Each row is a point on a tangle of strands that fork and nearly touch. The rows are in no order.
Points whose rows are less than 103 apart are linked; no others are.
Pon: -3, -39, 41, -6, 58, 20, 29, 31, 2, 16, -8, 5, -34, 5, 11, -19, -23, 26, -1, 45, 9, 5
Luze: 9, 20, -43, 14, -35, 9, -2, -33, 11, -54, -43, -22, 35, 30, 20, 20, 68, 5, 41, -23, -21, 5
funu: 2, 10, 70, -7, 21, 0, -29, -7, -7, 39, 5, 56, -11, -26, -14, -12, -5, 5, -13, -34, 39, -29
fevo: 23, -9, -19, -26, 14, -14, -7, -64, -7, 3, 55, 18, -30, -44, 11, -1, 37, -17, -27, 47, 29, -31
nek: 21, 35, 10, -17, -25, 25, 2, -9, -1, 13, -23, 21, 25, 43, 24, 31, 20, -31, 8, -76, 2, -1
pebar: 18, 3, 12, -40, -29, -1, 16, 27, 23, -21, 39, 13, 35, -12, 29, 35, 13, -5, -15, -1, -35, 9
pas: -29, 17, 48, 25, 27, -24, -11, 2, -4, 32, -6, -2, -27, -26, -41, -13, -10, 42, 10, -28, -14, -40
Gudur: 36, -20, 33, -19, -1, -9, -14, -58, -4, -4, 31, 31, -45, -24, -2, -8, 17, -17, -10, 16, 23, -26
muvi: -18, 11, -6, -46, 6, -31, 3, 5, 29, -25, 10, 18, 27, 31, 29, 27, 37, -12, 24, -65, 31, -32
bovu: 27, 3, 48, -12, -4, 25, -5, 35, -8, 17, -30, 12, -5, -3, -41, 7, -5, 13, -1, 11, 9, -26
katem: 24, 55, -30, -8, -42, 4, 42, -10, 6, -15, 3, -36, 19, -12, 9, 34, 16, 16, 3, 51, -23, 13
gor: -17, -39, 17, -16, 13, 9, -9, 17, 10, -12, 42, 18, -19, -23, -13, -22, -21, 20, -46, 28, 19, 4
Nasu: 15, -45, -7, 35, 12, 6, -9, 1, 2, -4, -2, -8, -30, 4, -16, -20, 6, -28, -26, -19, 7, 10
letas: -14, -6, -24, 31, 27, 1, -21, 25, -31, -6, -54, -20, 15, 17, -1, -43, -20, 33, 23, 39, -25, 55
nuluz: -16, -47, 40, 11, 41, -3, -24, -24, 13, 3, 50, 27, -20, -47, -5, -34, -15, 11, -32, 43, 21, -12
mak: 49, -12, 2, 5, -6, 5, 42, -5, 9, -19, -13, -16, -11, 3, 16, -2, 52, -27, -1, 5, 20, -13
vot: -15, 10, -64, 19, -46, -21, 22, -30, -9, -28, 1, -32, 14, -4, 54, 17, 26, -14, 9, 5, -41, 17
Nuton: 11, 3, 11, -55, -14, -25, -12, -6, 11, -28, 46, 50, 10, -34, 20, 4, 20, -5, -21, -3, 9, -14
zedu: 17, 13, -29, -48, -21, -31, 12, -47, -13, 5, 47, 0, -10, -20, 33, 20, 39, 0, -4, 37, 10, -37
genip: -8, -8, 30, 32, 55, -3, -3, -9, -24, 50, 12, 1, -27, 5, 10, -28, -46, -37, -4, -33, 25, 0
tapub: -2, -49, 22, 13, 46, -15, -50, -46, 16, -3, 41, 39, 1, -67, -7, -36, 16, -11, -13, 36, 33, -43
tepu: -38, -21, 22, 67, 32, -12, -28, -9, -2, 38, -10, -20, -27, -11, -43, -25, -9, 18, -1, -33, -7, -18
Gigeg: 17, 24, -25, -33, -32, -39, 11, -22, 2, -9, 7, -14, -1, 9, 11, 17, 31, 2, 34, 4, 5, -38
Golu: 15, -15, -13, 24, -22, 9, -17, 29, 12, -2, -20, 0, 20, 24, -4, -1, 12, -20, -17, -46, -8, 38
fosov: -18, 4, 26, -8, -11, 10, -14, 26, -17, 39, -11, 17, -13, 20, -8, 9, -68, 2, -3, -7, -13, 31
bave: -9, -4, -25, 25, 57, -32, 19, -11, -8, -2, 17, -13, -54, -50, -4, -9, -5, 10, -13, 8, -24, 8
Dib: -12, 13, -24, -5, -39, 25, 19, -7, 25, -51, -17, -19, 51, 27, 29, 41, 48, 4, 35, -46, -18, -48
zef: 2, 12, 7, 11, 25, -9, 14, 7, -41, 36, -8, -10, 2, 32, 20, -35, -31, -29, -1, -35, 21, -3
Taz: 15, 16, 22, -14, -27, -23, 18, 14, 17, -11, 15, 2, -24, -41, -19, 12, -6, 4, -6, 36, 21, 3
dozaf: 1, 40, -10, 28, -16, -12, -38, 29, -6, 10, -46, -8, 36, 5, -49, -7, -17, 18, 25, -17, -13, 26
gavig: 27, 4, -59, 19, 25, -16, 6, -55, 6, -27, -3, -27, -42, 0, -15, -13, 50, -6, 8, -16, 18, -2
Pob: 25, -11, -21, 3, 12, 21, 31, 9, -3, -22, 9, -31, -4, 23, 14, -22, 4, 14, -30, 26, -15, 36
Fol: 31, -27, 22, -13, 37, -19, -25, -61, 15, 1, 12, 25, -47, -7, -7, 0, 40, -23, 28, -8, 41, -45
lov: -29, -50, 18, 8, 58, 9, 11, -2, -7, 27, 0, -8, -59, 7, 13, -12, -38, 37, 14, 48, -29, 15
Leta: 8, 8, 13, -19, -28, -50, -17, 2, -20, 31, 5, 4, -7, 5, 9, 5, -18, -9, 35, 4, -8, -26
nudo: 5, -4, 19, 20, 53, -39, 22, -4, -4, 13, 29, 0, -45, -24, 16, -18, -32, -10, 0, -4, -9, 18
Pes: -23, -30, -2, -41, -13, -7, 4, 14, 6, -25, 48, 33, 4, -34, 26, -4, -17, -8, -45, 45, 10, 7
lunul: 8, 12, -2, 36, -2, 6, -34, 20, -7, 32, -49, 9, 1, 8, -30, 0, -4, 4, 2, -53, -1, 29
Gigu: 14, 23, -5, 16, -56, 55, -13, 2, 8, -21, -29, -2, 73, 35, -9, 33, 8, -13, 16, -23, -53, 22
zud: -6, -3, -22, 29, -52, 33, -7, 14, 4, -34, -25, -12, 45, 30, 14, 8, 6, -19, -8, -28, -36, 38
rotun: 26, 20, -55, 5, -16, -11, -7, -46, 16, -45, -34, -18, -15, 23, -13, 8, 69, 14, 20, -15, 1, 13
dani: 15, 68, -26, 9, -47, -14, 14, -16, 17, -29, -10, -33, 58, 2, 1, 23, 11, 16, 49, 20, -35, 15
Kuvek: -15, 4, -37, 0, -52, 21, 34, 9, 11, -43, -10, -26, 47, -11, 28, 45, 47, -3, 10, 0, -28, -42
mibe: -33, -40, 90, 14, 52, 17, -18, -1, 18, 25, 15, 47, -22, -39, -8, -15, -13, 31, -28, 17, -3, -5
sib: -16, -61, 2, 51, 37, -1, -35, -18, -3, 18, 14, -19, -37, -14, -35, -26, -5, -15, -9, -8, -2, -28
Beled: -24, -34, -40, -26, 0, -12, 11, 0, -22, 2, 28, 14, -38, -38, 23, 17, -4, -15, -39, 57, -13, 2
vom: -11, 19, -58, 11, -38, -8, 42, -14, 19, -28, 3, -14, 15, -31, 55, 59, 60, -12, 5, 2, -22, -8
lel: 32, 37, 37, -38, -24, 12, 19, 26, 9, -17, -2, 15, 6, -19, -33, 20, -11, 3, 4, 26, 1, -13
daf: -23, 35, 15, 6, -38, 42, 28, 44, 16, 8, -14, -7, 71, 32, 4, 31, -55, -26, 3, -5, -2, 36
Fop: -2, 6, -26, -18, 13, -31, -18, -19, 13, -11, 31, -1, 3, 37, 0, -13, 20, -15, 8, -73, 27, -18
movu: 9, 28, -16, -21, -34, -1, 48, 5, 2, -10, 14, -19, -10, -35, 12, 24, 13, -1, -22, 66, 17, 0
vod: -14, -30, -7, 3, 37, -31, -24, -13, -9, 2, 36, 0, -26, -30, -27, -27, 10, 5, -7, -18, 10, -54
vina: -26, 29, 22, -18, -11, 18, 9, 57, -7, 23, -12, 6, 31, 15, -12, 6, -66, -8, -7, -8, 16, 20
Rak: 21, -5, -35, 44, 34, -11, -4, -44, -18, -17, -8, -26, -36, 10, -10, -39, 9, -28, 8, -21, 0, 9
bis: 26, 56, 4, -10, -23, 52, 1, 7, -13, 10, -27, 7, 48, 42, -8, 22, -11, -13, -2, -55, -21, 25
nusak: -12, -31, -29, -21, -9, -20, 3, 26, -16, 3, -2, -6, -16, -12, 13, 15, -16, 4, -8, 42, -45, 13
nuz: -26, -11, 59, 25, 20, 25, -36, -15, -16, 84, 11, 15, -15, -10, -24, -8, -28, 21, -33, -38, 28, -12
niki: 14, 8, -47, 24, 29, -6, 16, 10, -21, -15, -25, -38, 2, -5, 1, -32, 15, 40, -6, 45, -21, 42
zib: 2, 29, -28, 18, -38, -29, -11, 16, -7, -10, -22, -33, 36, 12, -17, -12, -5, 14, 25, 10, -11, 10
Tuz: 1, 17, -5, -70, -3, -26, 6, -5, 31, -44, 30, 39, 20, -20, 15, 25, 51, 6, 3, -17, 29, -34
Tovef: 9, 38, 45, -24, -12, 10, -24, 2, -16, 48, 2, 38, -9, -1, -16, 18, -34, -6, -8, -47, 14, 2
Nuza: -19, -20, -41, -24, 28, -42, -17, -24, 2, -24, 28, 5, -14, -3, -10, -12, 27, -23, 10, -35, 33, -54
pifip: 19, 23, -25, 17, 18, -24, 14, -16, -36, -7, -10, -28, -4, 31, 16, -46, -10, -10, 14, -21, -6, 3
gizon: -11, -29, 25, -14, -14, -24, -21, 18, -19, 35, 2, 14, -21, 1, 3, 4, -43, 3, 6, 26, -19, -6
vumin: -13, -9, -20, -9, -21, 48, 10, 45, 13, -24, -32, -18, 28, 34, -22, 8, -30, 15, 1, 47, -26, 34
tazos: -49, -27, 29, 36, 30, 35, -21, 24, 5, 69, -12, -6, -12, 16, -24, -11, -48, 37, -24, -19, 28, 29
Meve: -38, 12, -20, 0, 9, 52, -2, 52, 11, -1, -55, 1, 47, 49, -16, -1, -54, 16, 37, 28, -5, 71
Ziguv: 8, -22, 60, -9, 21, 26, 13, 34, -14, 22, -13, 15, -2, 7, 4, -28, -17, -5, -16, 26, 50, -18
koz: -23, -4, 4, -14, -48, 40, 22, 42, 32, -17, 10, -17, 56, 28, 2, 28, -40, 1, 4, 40, -21, 20
suf: 42, 11, 22, -13, -27, 19, 20, -11, 2, -13, 6, -1, 3, 33, 15, 0, 24, -22, -7, -31, 16, -12
Kupo: -32, -18, -4, 29, 29, 37, -8, 35, -1, 24, -64, -4, -13, 40, -8, -21, -41, 34, 30, 22, 5, 57

A fork is a point with three links, a tip a point with one. Leave the first point through the second and follow the links. Name the first fork or tip that comes.
vot; vom | Rak
dani; katem | lov
Taz; movu | Golu
Rak; gavig | vot
letas; Kupo | fosov

Follow the links from the first point to the second, and from the first to the third. Name the last point that the two ways share.
bave; Tovef; Gudur | gizon
zib; Fop; Kuvek | Nasu
koz; gavig; dani | Nasu
Gigu; nuluz; Tovef | Pes
fevo; movu; Meve | gizon
Fol; nuluz; nek | Pes
Pon; bis; Luze | Golu
tazos; koz; Dib | fosov
katem; Nuton; mak | Golu
genip; vom; tazos | Rak

A fork is a point with three links. Follow the links from the first point to the second and name the forks in between, in order.
Fol; Pob | gizon, fosov
Rak; bovu | Nasu, Golu
tazos; vod | fosov, gizon, Pes, Nuton
lel; pebar | Golu, Nasu, sib, Nuton

Name the points in between on the shortest way along the links from the first point to the second, in order.
bis; nuluz | Gigu, zud, Golu, Nasu, sib, vod, Nuza, Fop, muvi, Tuz, Nuton, Pes, gor
Fol; fosov | Gudur, fevo, zedu, Gigeg, Leta, gizon
zud; Taz | Golu, lunul, dozaf, zib, dani, katem, movu
mak; Kuvek | suf, nek, bis, Gigu, zud, Golu, Nasu, Rak, gavig, rotun, Luze, Dib
